Points on a hilly landscape, in no order, each with its height.
A climber steps from a point to whichever of its 2 nearest points has the largest rise for the distance, and stops where none of them is higher. Distance is the straight distance between rows; heights are no part of it.
q_457: [ 11   0 -12  11 -15 -13 -19  -6  -1   0   3  -7  -1   8   5  -2 -20 -11
 -10   3 -18   2   5  -9]  height 4.33
q_303: [  4  -2   0   7 -10 -11   0   0  -2   7  -3  10  -7  15   1   2 -11 -16
 -19  15  -6  -2   8  -2]  height 4.18
q_430: [  9 -20   2 -11  15 -12 -21  -8   8  12  13   8 -28 -23   4 -23  -3 -11
  -1  -3  -5   8  20  -5]  height 5.11
q_82: [  4  -7  -7  -7   8   5  13  10   4  -3  18  13  15  15   7   7  18   9
  -1  -8   8 -12  -7  -6]  height 6.80
q_918: [ 10  -5  -4  -5 -16   5   4  12  14   4  -6 -12 -25   8  16   9  -4  -1
  -9 -13 -13 -10   2 -11]  height 6.42
q_834: [ -5   1  14  -9 -17   3   7  -3   9   0   5 -10  17  13   0  -1  -1   5
 -14  -5 -30  13  16  -6]  height 4.32
q_366: [ -9  -9  -8  -3  -3  25 -12  10  11  -9  -9  -3 -11 -21  10   7   4 -13
  -4  -1  -4  -2  -3  -9]  height 7.29
q_887: [ -4  -5  -9   6  -1   5 -11  11   6  -9  -3   5   2 -11   0   5   8 -14
  -4  -5 -20  -3  -5  -3]  height 7.00
q_424: [  2  33  -5  -9 -12  -2  -3  -2 -26  14   1  14   1   0  -5   4   4  23
  -4  -5  29  -5  -5 -10]  height 0.68
q_349: [ 11  -9   5 -16  -4  -7  26  12 -11 -11  -3   5  -3  16 -26   3  -1  14
  -9   1 -12  -7   0  -7]  height 5.64
q_398: [-16 -17   0 -20   5   6  -4  14  10   3 -10 -15 -18  -6  -9   0  16   5
  -7  -5 -14  -7  30   7]  height 1.64
q_995: [ -3   7  20   7  -4   8  12   0  -4 -12   6   5  -5  11  -8  -9  -9  12
 -11  -6  -3  -1 -14  -9]  height 7.01
q_721: [-13  12 -15  -6  -9   3  14   6 -11   5  -2  18   9   9   0 -11   1  13
  -3  -2  -3  11   3  -1]  height 4.81
q_94: [  0  -1 -14  -3   2   2  14 -12  20  -6  -9   3   0  23  -2   2   1   2
   8  -5  11   2   6 -11]  height 4.79
q_354: [ -2  -4 -18  -3  -9   3  42   2   1  11   9  17   9  13  -3  10  -1   1
   1  -3  -2   9  17   4]  height 6.20
q_939: [ -6 -14 -15  -3 -12   7 -16   8   9  -1  -6  -7  -3   9  -9  -1  -7   0
  16  -2   6  14  21  20]  height 1.17
q_359: [-17   7  -4   3 -11  25   0   0 -11   1   0   1   7   7  -3  -1  -2   9
  -8  12  -8   4  22  13]  height 6.29
q_369: [  5 -19   9  -5  -2 -15  19   8  18  -6  15  -3   6  -2 -17   4   7   1
 -14   5 -16 -26   0 -19]  height 7.61
q_963: [  8 -14  -5   7   2  -4 -21   6  15  16  -9   5  -7  -9  -7  -4   6 -14
  -6   6   6  11  23   5]  height 4.76
q_340: [ -1  30   1   3 -14   3  -1 -28 -28   1   0  14   7   0  -5  10 -11   1
  -4   0  -3   7  -9  -1]  height 4.49
q_889: [  9  -3 -13   0  27  -6  -9   1  -9   2  -6   6  20  -5   5   5  13 -12
  -3   9   1   3 -12  -5]  height 5.93
q_133: [-12  25   8   9  -5  -2   8  -4   3   8  -6   9   9  -8   2 -14   8   0
   6  -1 -10  17  -6   8]  height 5.29
q_748: [-16 -13   8 -15   7   3 -10  30  10   9   8 -12 -13   2   1  -2  21   3
 -18  -1  -6  -8  17  -1]  height 1.74
q_558: [ 12  -2  -9  -1  23  -4   1   7  -1   4   2  13   4  15  -1   7  19  -1
  -3  -1  19  -4 -19 -12]  height 6.28
q_15: [-11 -12 -10  -4 -10   7 -12   0  14   0  -8 -11   8  18  -2  -8   4   9
  -1 -19  12   3   9  11]  height 1.09
q_516: [-11  21  -2   3  -1 -17 -13  12 -18  11   3  10  -7   9   4   7   6   1
   4  -8  23   0 -24   8]  height 4.75
q_790: [  7  -3  -7  -1  15 -18  -9   0  -7  -7   2  -7  -4  -3  -9 -20   2   2
  11  11  -2  -2 -13   9]  height 4.97
q_910: [  7  -1   2   1  -4  21 -16  -3 -10  -6  -9 -16  -8 -13  11  17  -9  -1
   4   6  -6  -6  11  12]  height 6.53
q_90: [-12  14 -17   1  10  -1 -14  -8 -16  -2  -4 -11   0 -11  12   3  -3  -3
   3   2   2  -5 -23  -7]  height 6.08
q_404: [ -4   7  -6 -16 -10   3  15  17   0 -18  -8  25  -1  18  -9   3  -1  -1
  -1  21   4   8  -2  -8]  height 7.30
q_323: [  3  -2   0  14   2 -17  -6  15  12  -3  12  -1  -5   3   7  -1 -13 -15
   8   6  -3  12  -1  -5]  height 7.19
q_911: [  4  -9  -9   4 -15  15   0  11  -4   2  -5  -9 -23  -9   8  15  -9 -14
 -12  -1 -26  -9   9  -1]  height 6.09
q_920: [  0  14  -5   3   2   9 -23 -17  13  14   9   1   2 -15  -4 -12  16   1
  22  12  13  -7  -1  10]  height 6.39
q_144: [ 24  12   4   9  -9  -4   6   4  -4   6  -4   7   5  -3  19  14 -10   1
   6  -4  -2  -5  -3   0]  height 4.23
q_484: [ -2  15   2  -1 -12  -1  -1   2  -3 -23  -5  28   3   7  -9  10  -8  -2
  11  19  19   3 -10   3]  height 6.54
q_864: [  5  -2   1  -6   3   9   9  -8 -11   4  -6  -5   5   7   4  12  16   5
  -1  -6 -13   3  -2  16]  height 2.32
q_727: [ -5  -4   4   7 -14  -6   1  20  -8  10  -6   7 -18   9   6   9   0 -15
 -17   5   2 -12  10  19]  height 3.97
q_796: [ 12  20   7  -8 -11 -18 -17 -12  -4  -5 -15   0  15   1  -5   1  -2   8
   8 -10   3   4 -18 -11]  height 4.05
q_973: [ -2  -1  22   0  -1  -3  18  17  -1 -11  18  -2  -5  11 -15   4 -17   7
 -11   0 -15  12  -3 -12]  height 6.46
q_720: [  4   2  -7 -20  -5   8  19  -4  -3 -24  -4  13  -7  24 -21   3  -4  17
  -3  10   4   2   0  -9]  height 6.37
q_921: [  0  29   3   8  -6  11  -5 -18 -14  16 -10  -2   0 -14  -8   7  -4   7
   8  -1  -1   4 -12  -4]  height 4.25
q_414: [  7  -2 -13  -2  -8   7  33 -11  -4  -3  -3  17  12   4   3   8  -1   2
   4 -10   5  -7  -2   2]  height 6.65
q_878: [-10   0   3   2  11 -17   5  15  19 -10   8 -13  -9  11  -2   1  -9  -2
   4   6 -12   7  10 -13]  height 6.92
q_974: [  2 -18  11   9   8 -14   5  14   4   7  10 -13 -10 -14  19  -1 -17 -19
   0   1   5   9   4   0]  height 7.48
q_941: [ -4   4   6   8   2  21   8   3  20 -11 -14  -5 -12 -14  -5  -7  -5   7
  16  -3   4   9  -9  -4]  height 8.31
q_865: [  0  17  21   6  -4  -8   2  11 -14  15  -2   6 -14  -2   4  -6   0   4
  -1  -1  15   2 -22   7]  height 4.44
q_949: [ -4  13   5   1  -2  -7  19   7 -12 -16  13  23  11  -5   6  -2  -9  -2
   0  -4  -3  11 -15  -9]  height 4.88
q_681: [ -9 -13   5 -13  -1   1 -19  -6  12  -8 -16 -10  -7 -22  -6 -14  10   0
  14  -6  16  -1  11  19]  height 5.97
q_978: [  0   7  13  21  -3  -3 -12   9  -8   1  17   2   9 -12  10  -1  -9   7
  -3  -6   1  -9   3  12]  height 3.99
q_367: [ 11  12   0   3  -6  -7   7 -14   8 -10  -9  12  -2  22  -3   5  -9  11
  -1 -13   4   4  -6 -20]  height 4.48
q_442: [-16  31 -10  12  15   3   2  -5 -21  -2   2   6  -5 -12   2   0  -1   7
   1   1   6  -8 -26  -9]  height 5.86
q_62: [  3  -8  -8 -17  -5  -2 -10   5  -2  -1   6 -11  15   3  19  -6   5  -2
  12   1   7   4 -19   3]  height 7.17
q_779: [ 11 -11   5   6   9   8  15  -8  -4  18   1  -4   5   7  -1 -10   1  -2
  -2  18  10   7  15   4]  height 5.52
q_594: [  5 -26  -7 -20  -1  -1 -19   5   9  -2  17  -9 -11  -2  -1 -13  15   2
   5  -6  -3 -14   2  16]  height 5.39
q_536: [ 2 -3  4  0  7  7  0 -5 21 -8 -5 10  8 26 -6 15  8 -5 -2 10 17 -7 15 -5]  height 5.13
q_542: [  2  26 -13   7  20 -16  16 -15 -10  -6  -1  11   7   2   8  -7  -6  10
   3   7   6   1  -3 -21]  height 2.93
q_632: [  5 -10  -2  -9  -4   1  11   6 -15   5 -17  -3   6   4  -2   6  11  -5
  -7 -19  -8  11 -16   7]  height 2.41
q_162: [ -4  22  -3  10   9 -30   6   3  -6  -3  -6   6  -5  12   8 -16  -7   7
   2   1   4  -2  -6 -16]  height 3.04
q_823: [  5  26  14   6   7 -29  -7  10  -5   3 -11   2   4   6  16   4   0   3
   7  -7  11   5  -4  -6]  height 3.19
q_809: [  0 -16   9  -1   1  18  28   5  13  -1  18  -8  -2   6   2   3   0   5
   4 -12   6   0 -11   2]  height 4.40
q_342: [ -1  -9  -9  -7  -5  -8  -7   7  -5  -1   0   6  28  10  11  -4  -1 -11
   3  19  14   6  -8  -2]  height 7.57
q_262: [ 16   1   0  -5   5  -9  30 -11  -5   1  21  20  -2  20  -4   5   8  -6
 -11  -5 -15   5  -8  -5]  height 6.51
q_537: [  2 -20   0   2   8  -2  -4   9   5   2  18   2 -28 -28  -2  -7   0  -7
  -1  19 -15 -10  26  14]  height 5.57
q_412: [  3 -20  11  -7  11   6 -30  -9  12 -11   8 -13  -8  -7  -3   0   3 -10
   3 -12  13  -2  -9   1]  height 4.87
q_436: [  7  -4 -10   1  -4  14  24  -2   2  -2 -18  -1   1  -1   4  -2  -5  15
  -1 -20   4 -11  -4  -7]  height 7.20
q_639: [-11 -27  10 -16   5  -1   6  -2   1  -3  18 -29 -13 -20   2  13  -8 -10
   2  -5 -23   8  17   6]  height 6.45
q_603: [ -4   2  -9  -2  -3   2   5  18   1 -12   3   5  10   2   2  14  -1  -4
   7   4 -20  -1   8   3]  height 6.75
q_656: [ -1 -19  -7 -10   5  11 -16  19 -15   4   2 -19 -17   5 -11  -4  -2   8
  -7   4 -10   3   9  12]  height 1.37
q_385: [  3  -9   7  13   0   0  14  14  10   3   6  -7 -12   6   1  18   1  -3
 -11 -16 -10 -11  12  -3]  height 6.98
q_61: [ 11  22  20  -5  -3 -20  -2   9  -9  -3  12  16   3  18  13   7  -4  13
   1 -13  13   9  -2   4]  height 3.50
q_531: [12 -2 13  7  5  6 17 16  8 -2 -1 10  7  4 -6 11 -8  2  3 -9  3 18  3 -5]  height 3.87
q_625: [  4 -12  14  -5  10  14  -2  -6  10  -9   6 -12   3  14  -4   3   3  -2
   9  -7  12   4 -14   8]  height 4.65
q_551: [ 17  -6  -1  15 -18  10  -1  -3   2   8  -5   7   5  -6  10  14 -15  -9
   1  -2   7  -3   9  11]  height 4.43
q_425: [ 14   9   9  -4  16  -5  12   0  -9  -9  -2 -10  -6  17   5   4  -2  15
   1   4 -14  -5  -3 -13]  height 5.47
q_775: [ 20  -7 -15   2   0 -13  16 -14   8   5  15   6  -5  20   2  -1   6  -5
   1  -5  -9 -10  -6   3]  height 6.13
q_689: [ -6  10   4   3  -4  17 -17   1   4  -3   1   2  11   6   1   7   5  -2
   5  -4 -13  26   0   6]  height 3.98
q_456: [  7  -5 -16 -11  -6 -13  10  12  -3  -8 -21  14  21   2  -9  -8   5   4
   1  -1  -4   1  -9  -7]  height 2.55
q_773: [ 16  22   8  -2  -2  -7   0  -3 -21  -9  14  19   3   6  10  15  -8  10
  10   1   5  -3  -8   4]  height 3.88
q_308: [-10  -4  14   1   5   1  21  -4 -12 -19   1 -13  -2   5 -11  20 -16  -9
   4   3 -14   3  10  16]  height 7.07
q_284: [  2  -8 -12  -8 -11   5  -4  25   0   9  -4  -7 -14  16  -3  -4   1   4
   7   5  -2   5   5  16]  height 1.26
q_6: [  6   9  -1   4 -16   4   4   2  -1   5  -5  10  11  14  -6   0   0  10
  -9 -14 -19  11   9  -6]  height 4.54
q_215: [ -5 -22   6  -7  -1  -4  19  -3   5 -12  13 -22  -4  -3  -2  20 -14 -15
   3  -1 -10  -4   7   2]  height 6.73
q_356: [-15   9  -7  10  17   1  -5 -13   7 -12  -1   8   1  10 -13   1  12  -8
   3 -10  -4   3  -7   5]  height 5.90
q_623: [  3   6   1   0  11 -10  25 -22  -4  -9   6   8   4  22 -11   6  -4 -11
  -8   6 -13  12   6 -14]  height 7.03
q_275: [  9   3   9  11   8   9  -7   0 -13  -1  -4  11  21 -17 -13   7   3   7
   4 -11   1  -3  -2  14]  height 5.51
q_151: [-18   4  10  -7  -1  -4  35  -9  -6 -18  -6   1  -2  19  -8  11 -11  -6
  -2   4  -5  12   9   0]  height 7.66
q_194: [-12  -4  -8  -2  -7   3 -14  -7  17   8   4   6  15   5   1 -22  15  -4
  -8  16   3   2  10   0]  height 7.81
q_383: [ -6   7   4  10  -3   4  -4  -6   7 -12   1  16  -2   4 -14  -2   1 -14
   8  13   0   7 -11  10]  height 6.14
q_572: [  3  -7  -7  -5  -8   8  -8 -12  -7   5 -25  -4   0   4   6  14   6 -17
  -9  11  15  -5  -9   2]  height 6.60
q_266: [ -5  -5  22   1   5 -16   9  14  -1   1  27  -5  -8   7   0   3   8  -5
  -9   2 -19 -12   5  17]  height 1.99
q_966: [  1  26  -4  10   2   7  -9 -21   6  10 -12  -4  -6   6  -2  -1   4   7
   1  -1  -7   2   4  -3]  height 4.04
q_522: [  8  13  13   0  -5 -18   8 -18  -5  15 -20   1   7 -18   7   0   1 -13
  10   7  16   3 -14   1]  height 5.98
q_221: [ 15   2   3  -4  -3  -5  34   9 -12   3   3  17  -4   6  -8   1  -3   5
 -11   3 -12   1  -4 -14]  height 6.03
q_32: [  4  -2 -10   8   2   6  21   3   8  16   1   8   2  -1   4   3   5  -3
   3  10  -2  -1  21   8]  height 5.84
q_319: [-18  12   0   4  -6   9 -16 -10   2   3  -6  -7  17  13  -2   1  -1  11
   4 -19  21  14   0   1]  height 1.01
q_882: [  3  13 -16  -8  -3   3 -10  -6  -3   3  -1   8  16  15   2   7  12  -2
   9 -16 -17  20 -16   0]  height 3.85
q_268: [  8 -16   1 -10   4   5 -29 -24  17   1  10 -10 -20  -9  -3 -13  13   0
   9 -14   6 -12  -5   8]  height 5.06
q_120: [-24 -11 -10  -7  22  -3  17  19   0  -1  12  -7  -2   7  -4   5  15  -8
  -7  13 -15   4   6  -7]  height 6.88
q_931: [ -9  -1  12   3  -3  18  -4   7  25 -13 -18   1 -19 -21  -6  -6  11  -3
   0  -7   1  -7 -11  -1]  height 7.79
q_912: [ -2  11   1  -8   3  -7  14   3 -19 -15   8  19   2  -4  -5 -10 -13  12
   7  -2  22  13 -21 -10]  height 5.14
q_614: [  9  -2 -25  -1   7 -17  12   3 -16 -10 -16   2   8   1   1  -8  -8  10
  11  -2   4  -6 -12  -7]  height 2.63
q_599: [-11 -10  13  -7  19 -15 -12  15   3   3  11 -15  -9  -5   7 -19  13   3
 -14   4 -10  -8   9   2]  height 1.83
q_141: [-19 -10  -4  -6 -14   6 -15 -14   5   9  -7  -6   5 -11  14 -22  10  -6
 -11   3  12  -2   4  10]  height 7.31
q_345: [ 17  11  12   4  22  -4  -7   1 -14  -2  -5  -9 -14   3  -7  -9   1  13
   4  12  -6  -7  -8   4]  height 5.05
q_562: [  3 -11   7   2   5  -8  10  15   8 -13  14   9   9   9  -7   1   8   2
 -11  -3  -4 -20 -13  -7]  height 7.28
q_39: [ -8  36   0   0 -13   3 -19  -3 -10  26   7  -2   9   6  -2   2  -1  25
  11  -5  25   0  -2 -11]  height 0.84
q_677: [ -9   8   2   5   2  15  -9  -6  -3  -1 -15  -9   3 -11   3   3 -12   0
   6  17  28   1  -8 -13]  height 7.74
q_879: [ -2  -3  16 -10  -3  -1  16  14  -8   2  12 -15  -8   4   2  -5   6  11
   0   3 -19  -6  -2  15]  height 2.09
q_27: [ 18   5  -2   7   7  12 -18  -7  -7   0  -4  -4  18 -13  -7   2  -2  18
   3   3   2 -13   0  -5]  height 5.27
q_596: [ 12   5  -4   2  -1  -1 -19 -10   9  26  -7   1  -5 -17  -7   1  18  -5
  22  -3  11   7   6  21]  height 6.77
q_819: [ -4  23   5   6   6  10  -5  -6  -8   0   4  17  13 -15   1  -6   6   1
   5  15   8   2 -24 -13]  height 5.60
q_802: [  5 -11   4  10  -3   9  -2  11   1  16  19  -1  10 -14   6 -10   1   6
   0  -7   0   1   7   8]  height 3.86
q_886: [-11  -4   3  11  10   1   3 -22   5  14   6  -9  -7 -19   4  -8  11 -10
   5 -15  11   4  -2  17]  height 6.81
q_586: [ 16   6  -1  11  -4  26  -4  -8   0  12  -4   7   5   1   2   7  -6  11
  -5   3  13 -12  -1 -13]  height 4.92
q_426: [  4  15   9   8  -1  -1  -6 -20   7  -4 -24  -6   6   7  -6   0  -1   8
  -3 -15  -1  -1  -7 -13]  height 4.24
q_370: [  3 -12  -7  13  -5 -17 -14  -3   6   4  10 -12  -2  12  -4  -5 -12   1
 -11 -17 -13  -6  19  -5]  height 4.45
q_893: [  5  27   7   4  -2 -11   3  -7 -20  18  11  29   0   4  -1   1  10  15
 -10   3  34 -10  -3   2]  height 0.51
q_43: [ -8  -9  13   2 -11   8 -18  -4  -4 -14  -7  -5  12   6 -15 -16   0   8
 -17   2   0 -11  -2   7]  height 8.36
q_352: [ -6 -26  -8  -9  -4   4 -10  -6  -2  -6   2  -8  -6 -20  -1 -12   3   2
   3 -17   7 -12   8  23]  height 5.71
q_455: [ -5 -23 -13  -1  -2 -17  -8   0   4  -6   6   0  22   4   0  -8  -6 -16
  -1  17   3   4  15   8]  height 7.93
q_520: [-15  -8  -4 -12 -15  13   0  -3  -8   6   0 -10   3 -11  13 -10   7   0
 -10   9  -7  -2  14  13]  height 6.86
q_763: [-15   1   3  10  17   4  -6 -22  10  -9  14  -8   0   1  -4 -11   4   2
  -4  -9 -13  -7   5   6]  height 5.77
q_34: [ -8  24 -13   6  -5   9  -7 -11   7  17  -5  -4   7   2  -3  -7   0  17
  19 -16  22   4  -8  -3]  height 0.95
q_884: [-21 -21 -14  -3  20  -5  18   1  14   2  12  -7  -3   3 -28  13   6 -13
  -7  13 -18   2  11  -6]  height 7.25
q_989: [  2   0 -10   3 -17   7  11  11  -4 -10  -5  -4 -10   4   3  18 -20  -4
   3   3 -13   0   5  -3]  height 6.43
q_565: [ 16 -20   4  15  -4  19  -1   3   8   8  -6   5   4  -9   0  12  -6  -4
 -15  -3   7 -16   8  -9]  height 4.62
q_40: [ -1 -10   5  -9  -3  18 -32 -20   4  15  -7  -4 -13 -24   1 -14  -4 -13
  -8   9  17   9  11  -6]  height 7.69
q_935: [ -2  -7   6 -13   2  -7   1  -3  -7   0  -5 -17  -7   1   4  -2   8  -3
   6  -3 -21   7   4  25]  height 2.21
q_72: [  9  14 -15  -9  12 -12  27   4 -19 -15  -1   9   1   5   7   0  -4  21
   5 -10   0   2  -6 -19]  height 2.76
q_217: [ -2   4  16   1   1 -23   8  22   9  -6  10 -12  -2  18 -10  11 -10  14
  -7   2 -18  -2  12 -12]  height 6.55
q_362: [ -7 -13 -14  -2   9  -1  21   3  14  -8  20  -4   5  13 -30   6  -6   0
  -6   8 -17   4   7 -26]  height 7.59
q_829: [  4 -10  15  17  14 -17 -10  11   5   4   8  -5   0 -17  13  -2  -1 -19
  -8 -16   2   0   7   8]  height 7.76
q_165: [-14 -18  -6  -9 -11 -16  25  -1  19  -3  17 -11   9   4 -26  -2  -4   6
  -8   9 -18  -9   0 -21]  height 7.90
q_685: [-11  13  16  11   1  -5  -8   3  -9   1   3  -3  -5   7   4  -4  -5  -3
  -6   0  10  -3  -1  13]  height 4.17
q_946: [ 16 -22   6  -8 -15   1  19  20   8   6  15  -4  -2   7  -3   3  -9   2
   0  -3  -5   5  -9  -5]  height 4.20
q_249: [-11  -9   4   9  23   4   7   1   0  -7   6  -8  -6 -11   4   0   8 -13
   7  -6   4   4  -1  15]  height 6.52
q_137: [ -8  25  18   8 -11 -14  -2  -3  16  -1   1  10   0 -15  12 -13   8   1
  16   5   2  -2  -8   5]  height 5.49
q_318: [ 11 -10   1  -4  10   0 -11  -4   4  10   4   3 -22 -37   7 -17   0  -8
   9  11  -9   2  15   7]  height 5.33
q_702: [  3 -26  -7  -3  -7  -8 -29  -4   8  11  -3   4 -18 -16  -9 -20  -9 -16
 -12  -3  -8  12  21  -3]  height 4.93
q_698: [  6 -10  16  -5   9 -13  -5   9  11  11  19  -7  -9  -3   3  -6  17  -3
 -12  14 -26 -13  15   2]  height 1.90
q_433: [ -6  14   1  11  -2 -16  -2   6 -13  -7   0  10   1   0  -4  15 -10  -2
  11 -15  30   2 -19   5]  height 5.02
q_490: [ -9 -18 -17 -14  -6 -11   4  12  -5  -5 -19  -7  12  -1  -2  -1   8  -8
  -8 -13  -6   0  -6   3]  height 2.48
q_410: [-17 -20   8  -5  -8  -5   7  -5   0 -10   3 -10   7   6  -6 -13  -4   0
 -14   6   0 -12   3   7]  height 9.01
q_181: [ 10  -7  -6   2  22  -1 -10   4   2  -6  -6  -3   2   1  14  16   8  -9
   1  10   4  -9   3  -7]  height 5.72
q_724: [ -4 -11  -5  -2   4 -11   3 -16  -5  -8   4  -2  20  12   2 -11   5  -2
  -2  16   2 -14   9  13]  height 8.37
q_838: [ -6   6  -1  -4   2   4  -2   1 -14 -13  -1   6  19  -8  -8 -13  -5   7
   6  12  17   6 -27  -6]  height 5.40
q_240: [-22  33 -10   2  -7   0   8 -10 -11   8   7  18  11  -4   3 -12   0  11
  13   4   7   9  -3   8]  height 5.07
q_31: [-13   6   7   9  -5  16   8   8 -23  -8  -4   7   9 -12 -10   3  -4  11
  -7   0   2  -2   6  18]  height 5.82
q_793: [  4   1  -1   6  15   1 -16   4   8   2   1  -5 -13 -22   6 -18   2  -1
  12  12  -2   2  -8  -3]  height 5.12
q_501: [-13   7   5  -6 -16  14   1   5  12   2  -1  -7  11   2  17  -6  -1  -6
  -5  -1 -15  18  -1  -8]  height 4.14
q_413: [  2   8 -18  -2   3   1  28  -5  -4  -5   6  20   6  14  -8  -7 -14  10
   3  24   1   5  16 -11]  height 4.74
q_203: [  5 -10  -4  -4  -6  20 -32 -12  -8   7  -6 -12 -18 -16  17   4 -14  -8
  -7   6  -2   4   6  -4]  height 7.08
q_444: [  6  -9 -12 -12  -9   6 -27  -5  -2  -3  -8 -18  -1 -21  22  -1   0   0
   6 -14   2  -6 -15 -11]  height 6.50
q_624: [  0   1  16   0  -8   7   4   3   1  -7  -6  -2  10   7  -8 -13  -2  18
 -26  -6 -11 -14   1 -14]  height 7.67
q_509: [ -3  -6  -7   0 -15   0 -11  -5   1  -5   2 -14   5  -2  14  -7 -13   1
   7  -4   9  -9  -6   1]  height 6.82
q_688: [ -3   1  -9   2  -3  -3 -12 -25  -2  26  -4  -5   9 -16  -4   1  12 -19
   6  -4  17  -5  -2  12]  height 7.12
q_925: [ -9  -2   4   1   9  21 -13  -2   1   8 -19  -9  -9 -22   6  -7  -5  -7
  -7  19  15   8   8  -8]  height 8.39
q_87: [  8   7  11   7  -6   5 -11   5  -9   0  -9   4  14  -8  -8  13  -8   5
  13  -8  19   5 -13   3]  height 5.28
q_20: [  3   5 -11   6   0  13  15 -15  -7   6  -3  10  -1  19 -11 -10  -5  12
   7  20  15   4   8   1]  height 5.10
q_729: [ 15  17  -5  -2 -14  -9 -26  -4  -5   9 -11   0  17   4   6  15   7  -4
   7 -15  -5   7 -10  -4]  height 3.89
q_259: [  4  20  12   0   0  -8   4 -15   9  11  -6  -1  -4 -17  10   1  15  -1
  23   1  13  -7 -14  13]  height 5.73
q_493: [ -1   9   7   1  -2  -9 -12  -9 -13   8 -27  -9  -4 -10   3  16   5 -11
   3   0  21  -8 -14   4]  height 6.25
q_331: [ 14  -6   8   3 -16   5   8   7  10   4  -3   5   8   0   3 -10  -9   4
   5  -9   5  14 -14 -12]  height 4.03
q_976: [-18 -11  -6  -7  12   2 -12   3   6 -12 -10  -7 -15 -19   6  -1   9 -13
  19  -1  18   2  -8  12]  height 6.24
q_432: [ 24   0  -3   0  11 -14  16 -18  -5  -4   0  -7  -9  10   2   2  -2   3
   6   8 -18 -16  -5   1]  height 5.83
q_570: [ -8   5  -6   1  -8  19   0  -5   0   2  -8   2 -10   5  15   8  -7  -9
   2  21  18   1  -4  -2]  height 7.15
q_71: [  7  -7  11  10   7  14   8  17   4  20   9   2  14   6   1   8   2   2
  -8 -13   1  15  13   1]  height 3.72
q_223: [  6   9 -15   5   5   0 -16  -3   1   2 -12 -12   4 -15  25   4 -10  -7
  11  -3   1   3 -18 -21]  height 6.26
q_958: [ -2   8 -10  -1   1  15   7   1   4 -10 -19  -9   5 -12   7  -3   0  12
  13  -9  -5   1  -2  -5]  height 7.77
q_97: [ -4 -20   5 -17  12   6 -15   9  -3  -2 -12 -22 -36   0  -8  -5   7   8
  -7  -8  -7  -7  14   8]  height 1.51
q_642: [ 13 -25  -2   5  -1  -9 -20   9  15  13   5  -2   2   4 -11  -4  -2   1
  -8  -7  -1   0  25   2]  height 4.60
q_737: [ -2  15  -2  -1  -5  -3  12 -19 -18 -15  -5  17  13   0   0   4  -7  -2
  -7  -5  -9   7 -17 -10]  height 4.70
q_825: [-10   7  -6   7   2  12 -16 -14  10  -7  11  -3  -3 -10   3 -10   6   8
   6   5  -1 -19   7  12]  height 6.04
q_30: [ 12  -5  10  24  12 -10  -2  14  10   3   1   4  -7  -2   4   9  -4  -4
  -9 -17   2  -6   4  -7]  height 7.40
q_175: [  1 -17  -3  -3  -1  -1  -4  13   4   4  10  -3 -28 -23   5  13   3 -17
 -14  12 -28 -13  22  -1]  height 5.80
q_44: [  3  -8   2  -2   5   0  -7  -2  21  -7  -2  -2   4   7   7  14   5 -21
   0  24  -2  -2  17  -6]  height 5.46

Call two points neighbours if one is among the 2 nearest of the other. Go from one point of each pair to the other, from neighbour to neighbour, staying as high as possible. Name the lowest point that can't be avoided.
q_151, q_165 | q_790
q_404, q_262 | q_349
q_941, q_165 | q_911
q_165, q_829 | q_120
q_404, q_688 | q_763
q_165, q_410 | q_973

Where does a climber stop that starts at each point below?
q_882 | q_925
q_921 | q_410
q_614 | q_275
q_34 | q_275
q_71 | q_688
q_367 | q_165
